Each row is a point on a tangle of strands that fork and nearly touch. The rows are in no order.
Two points are linked if the straight distance between their rows is under 50.6. Some points are linked to none.
Tumu: [-34 -28 -14 -17  20 -16  -2   5 -23  23  10 -11  13  -9  -7 -33  17  11
 -22   5]
biv: [-20 -23  25 -15  23 -26  -6  -9 -11   2   3   3 -11  14   1  -7   1  20
 -22  12]
lipos: [  8  -1  28  19  18 -24   3  -3  -1  36 -33 -17  12  -7 -15 -12  -5 -14
  16 -38]
fulot: [ -3 -12  32  -8  23 -29   7  -6  -6  13  -2 -17   8  -8  -9  -4  12   3
 -17 -12]
tivas: [ 29  22 -16  14 -16  16 -21   8   3   1   5  11   9 -20  26  13  13  -8
  32  -8]
zogu: [ 13  41  25  -4  35   1 -22  44   0  -6 -20 -23   8   7  -9  13  -2   8
  27   0]
mobi: [ 34  12   6  17  13  -2  -9  -5  -9  35 -19 -14  19 -23  -7   3  10 -18
  28 -32]
kur: [ 27  15  26  -2   5  13 -13   6   2  -8   2  -5   3 -12   3  26  -4   1
   6 -16]
Rabap: [ 14  44   3   3 -12  14   9  39  28 -27 -16   1 -28  25 -12  18 -13   0
  -6  16]
kati: [  5  44   1  13  -6  17   5  29  24 -14 -33  10 -19  20 -21  24  -6  -6
  21  13]
keso: [-17 -11 -34  31  -8 -12  34 -20  11  30   8  14 -11   0 -17 -16  19 -27
 -13 -19]
bek: [ 17  -1   2 -24  -2   1 -37  20  -4 -28  24 -12  18 -18  13  29   0  18
  -3  -1]
pid: [ -6 -18 -11  -2   5  -7   1  -6 -11  12   1  -3  -3 -14   6  -8  15   1
  -7  -1]
gevu: [-55 -38  25 -34  32 -25   4 -13 -23   3 -20  -9  33  -1  -6 -31  -6  16
 -19   0]
bikid: [-13  -6 -43   7 -25  35  33 -22   0   2  26  31 -24  26   3 -15  -7  -5
 -12  30]
Fole: [ 16  -1  18  -3   5 -18  -5   8   4  -2  -1 -12   2  -9 -11  -1  14   4
 -15 -17]
gipo: [ -8 -22  31  12  15 -37  17  -9 -10  35 -23 -19  21 -12  -6 -29  -5 -10
   5 -33]
dedip: [-19  16  20  -2  14 -26  -6  13   4  26 -54  -3   0  10 -19 -20  -3  -2
  23  -2]
Pife: [-26 -22 -13  10   1 -38  34 -30  -5  42  -7  -1 -11  14  -9 -19   8 -17
   6  -4]
mur: [ 11   4 -25  23 -41   2  10  -2  21  -3   3  23  -2   3  -8  -4  -2 -13
 -17  -2]
lora: [-15   2 -24   4  -4 -17   4  -7   8  10 -24  22 -21  12  -1 -19  10  -2
   6  16]
zeri: [ 10  14   7   7 -14   9  -5   6  13 -17  12  22 -23  10  12   5  -8  -2
   2   8]
rok: [ 15   2   8  19  -8  -9   0   0   9  11  -6   8  -7  -3 -15   1   6 -10
 -15 -23]
vov: [-16  -6 -36  -1  -8 -21  16 -24  -1  20  -6   8 -23  19  -1 -31   8   3
  -1  17]
vaze: [  4  15  12  -9  -2  16 -22  11  10 -44  12  20 -15   7  20  14 -10  10
   1  10]
nufum: [-25  -2 -41  16 -12 -21  31 -39  12  27   8  20 -20  29 -19 -20   4   1
  -8  25]
Nadi: [ -3  12 -21   9 -11  -6 -15  18  10  -6 -21  20 -19   7  -8 -12   9   2
  10  15]
Vana: [-45 -37  -3 -14  25 -26  24 -18 -28  21 -13 -20   6   1  -2 -30   2  -4
 -13  -7]
topo: [ 21  30   2  -1 -23  21  -3  22  17 -44  -9   8 -23  17   1  16 -20   7
   3  31]
Bovo: [ 33  28  26  11   5  10   1  19  19  -3 -10   2 -13   6  -1  23  -5  -5
   4 -14]
boko: [  6  10  19  -7   2   4  -9  12  11  -2 -27  -6 -12  11  -6  13   4   6
  12   8]
gese: [  7 -14  -3 -15  -9  14  -9  -9  -7 -38  29   5  -4  -1  15  12 -11  10
 -24  17]
bab: [-49 -39  -3 -28  34  -8  18  -8 -26  28   7 -19  26 -10  -7 -28   8   6
 -24  -1]
kiz: [-18 -36 -14 -21  13   0  -5  -2 -13   0  24 -10  14 -20  -9   2  19   6
 -33  -1]
paz: [  2  22 -10  -1  -8  -6 -25  29  20 -18 -13   8 -11   5   2   5   3   6
  25  20]
Foru: [  0   7  33   1  20 -20   2  13  -6  23 -49 -19  11   2 -12 -17 -10  -8
  18 -19]
fav: [  7  -2  -5   3   0   7 -11  -7  -7  35  -9  -2  13 -12   3  -1   9 -19
  28 -22]
dakeg: [ 31  12  14 -13  -2  17 -26  12  -3 -30   9  -8   7 -11  18  38  -5   9
  15   4]
Pugat: [ -8 -11  11  10  11 -24  22 -22  -1  35  -7   3 -11   8  -7 -10  -2  -9
   7 -13]
feru: [  4   2  -7  20 -28   2  30 -25  22  13 -11  18 -25  25 -15   0  -7 -12
  -7  10]
fitig: [ 16  -5  -1  -7 -29  25  -8   7  -1 -55  35  -3   0   3  26  20 -26  11
 -18  13]
Bam: [ 29  30  13  -6  18   1 -35  22 -12  -5 -14 -21  22 -16  21  16  -3  11
  45  -4]
zubi: [  6  -1  -8  36 -12 -12  25 -15  20  17   1  16  -9   1 -17  -5   9 -26
 -14 -27]
Nat: [-25 -25 -20 -24  10   8 -22  -1 -17 -18  36  -3  13 -18   6   1  12  11
 -18  14]
mubat: [ 36  11   4   4 -28  21  -5   5   7 -31  28   0   8 -18  34  14  -6 -11
   1  -5]
dav: [  4   6 -24  13 -50  31  17 -12  11 -13  18  29  -8  34   8  -3 -33  -6
   1  24]
lasas: [-13 -20  19 -20  17  -6 -21  -5  -9  -7  26  -6  24  -5   1  21   2  15
 -18   0]
dakod: [-20 -23 -10  -2   2 -18   2   2 -13  29  -6 -14  10 -16  -2 -28  13   8
  -3 -15]
doz: [ 11  16  27 -23  25   1 -35  23 -14 -20  -6 -18  26 -16  13  17   4  18
  20  -2]
fuz: [ 10  14 -17  36 -45  18  21  -7  35   7 -19  28  -3  14 -24  22  -7 -15
   4   1]
bebi: [ -8   2  16 -21  12  -6 -31  10  -1 -33   0  17 -12   2   9  -2   1  14
   4  12]
misit: [ 17  23  22  31  14 -23  11   9  10  25 -33 -13  10  -2 -23   3   3 -23
  23 -29]
Nabe: [ -6  18  19   2  11 -13   2   5  10  11 -50  -2 -13  17 -11   2   5 -11
  13   7]
rogin: [ -7 -23  -9 -19   3  13 -17   4 -10 -17  39  -8   7 -22  21  15  13   6
  -7 -10]
zituz: [ 10  21  20 -17  17  -1 -27  25  -1 -15 -30 -20   2  -1  -3  15   2   9
  21   0]
fize: [ -5 -11 -29   5 -19  10   2  -8  -2   7  13   6 -18  -2   3  -3   9  -5
  -6   5]
dom: [-15  -9 -14  -3  -6   6  -1 -16  -3 -12  16  13 -25  11  10  -7  -3   7
 -14  25]
Safi: [ -6 -14 -32  -8 -26  32   5  -7 -13 -19  36   8 -16   4  20   2 -17  -4
  -8  14]
Teb: [-21 -32 -23 -11  17 -17  21  -6 -11  17  21 -15   1  -9 -13 -17  20   5
 -32   1]
ral: [ 12  20 -10  11 -39  27  -2   8  18 -43   7  24 -27  29   3   5 -33   2
   5  39]
lovo: [-26 -18 -30  15   8  -9  38 -14  -3  32  18  -5 -15  -9 -11 -19  16 -14
  -7 -10]
kedak: [ 24  21  31  11  23  -8   7  13   5  14 -27 -28  -1  -1 -16  10   6 -13
  13 -29]
Loke: [  9  34  -6  22 -26   8  14  12  30  -5 -26  19 -13  17 -21  19  -7  -9
   4   1]
safov: [-38 -19  31 -32  26 -16  -9  -2 -22   1 -33 -11  47  -6   1 -35 -10  19
  -8  -2]
gogav: [ -3 -12 -36   5 -41  37  13 -19   1 -19  33  20 -16  21  13 -13 -25  -4
 -11  24]
sev: [ 12  16 -27  32 -48  13   6  -4  35   0   9  24   5   4 -12   8  -8 -15
   9   8]
rez: [-40 -36 -12  -5  26 -27  33 -26 -19  39   0 -11 -13  11  -5 -30   6  -9
  -2   8]
ked: [-20  -6  19 -31  23  -7 -31  -1 -14 -31  -5   3  10 -15   9  -6   9  17
  -3   6]
Bizi: [-10 -23   1 -28   6   6 -11 -10  -2 -42  46   9   9  -9   1  26 -11  16
 -31  14]
Dosi: [ 30   6 -12  21 -39  19   7   5  17 -24  -5  15 -15   3  -2   9  -9  -6
 -16   5]
vap: [ 33  50  22   5  29  16  -7  32   9  -3 -14 -30  13  -8   2  29   4   4
  38  -4]
pif: [-21 -24 -13 -16   8  10  18 -18 -17  -3  22   8 -27   5  -1 -12   2  11
 -35  18]
mul: [ 26   3 -10   0 -29  27  -2  12   5 -34   6   1 -13   1  15  17 -24  -1
 -22   9]
Gatis: [  6  -4 -25   5 -34  25  -9  -5  -5  -2  21  13  -9  -4  19  12 -10  -7
   7  15]
tele: [ -6 -17   4  21   4  -1  19 -15  -3  41  16   3  -7  -1  -5  -3  10 -19
   5 -25]
biluf: [ 16  -6  -2  -3  -9  19  -9   2  -4 -27  41  -9   4 -26  35  17   3   1
  -5  -2]
Vil: [  2  17 -10  13 -33  20   4   2  14 -20  16  29 -13  23   5   1 -15   6
   7  22]
puze: [-27 -23 -35  -2  15   3  33   0 -14  22  36  -7 -13  -1  -5 -18  19   0
 -21   9]
lozu: [ 35  24  19  16  19   8  -7   8   2  14 -27 -18   4 -12  -1  13   6 -10
  32 -24]
nep: [-17   1 -41   6 -16   6  39 -32  -1   9  19  24 -20  37  -7 -19  -3   6
 -21  26]
nul: [ -5 -23  29 -10  27 -32  14 -17 -16  25  -8 -16  29 -20 -12 -16   4  -5
 -15 -36]
nolir: [ -2  -8  12 -30  10  -7 -36   6  -6 -29   8 -10  35 -12   1  31  -2  22
 -16   8]
Kunu: [-27 -14  31 -28  31 -13 -29   3 -13 -11 -15  -2  41 -16   7 -16  -1  22
   2  -4]
zud: [ 45  45  16  18   4  23  -7  22  13  -7  -6 -10   2   1   1  29  -5   2
  28  -7]
Deser: [-28 -27  23 -30  31 -28  -5 -12 -18  11  -8 -11  15  13  -6 -19   0  13
 -17   3]
Fak: [ -1 -12  12  11  14   3  -2 -19 -13  48 -16 -14  12 -16   5 -12  14 -10
  20 -27]
pib: [ 46  31  11  18 -25  19   2   5  16 -22  20   3   4  -7  15  13 -11  -7
  10 -10]
kebaf: [ 36  24  -2   2  -3  10 -25   3 -10  -4   1 -10  20 -26  26  11   8   5
  45  -8]
ror: [  0 -22   4 -17  23  -2 -18  -1 -21   9  11 -19  44 -26   3  -3  14  11
  -7 -21]

Follow the links from the first point to the second, and from the first to the third. Name the last point that the two ways share.
Vana; lora; nolir: Tumu
ked; kedak; fitig: Vil
Pife; vap; biv: Tumu
tele; Kunu; pif: fize
Bizi; biv; rogin: Vil
Nat; bebi; zogu: Teb
ral; dedip; Fak: lipos
kur; dakod; lozu: lipos
Nadi; fitig; rok: gogav
paz; Dosi; pib: gogav

A fork is a point with three links, a tip a point with one. Leave the first point through the second and follow the links. Name the first fork or tip that comes.
Rabap; kati: Bizi
gese; fitig: Vil
puze; lovo: lipos
lasas; nolir: zituz

A fork is a point with three links. Follow the links from the first point to the second and name the forks in between, in order.
fuz; Teb: Vil > gogav > fize > Tumu
nufum; zud: gogav > fize > Tumu > Teb > lipos > zituz
Foru; vaze: lipos > Teb > Tumu > fize > gogav > Vil
zubi; Nabe: lipos
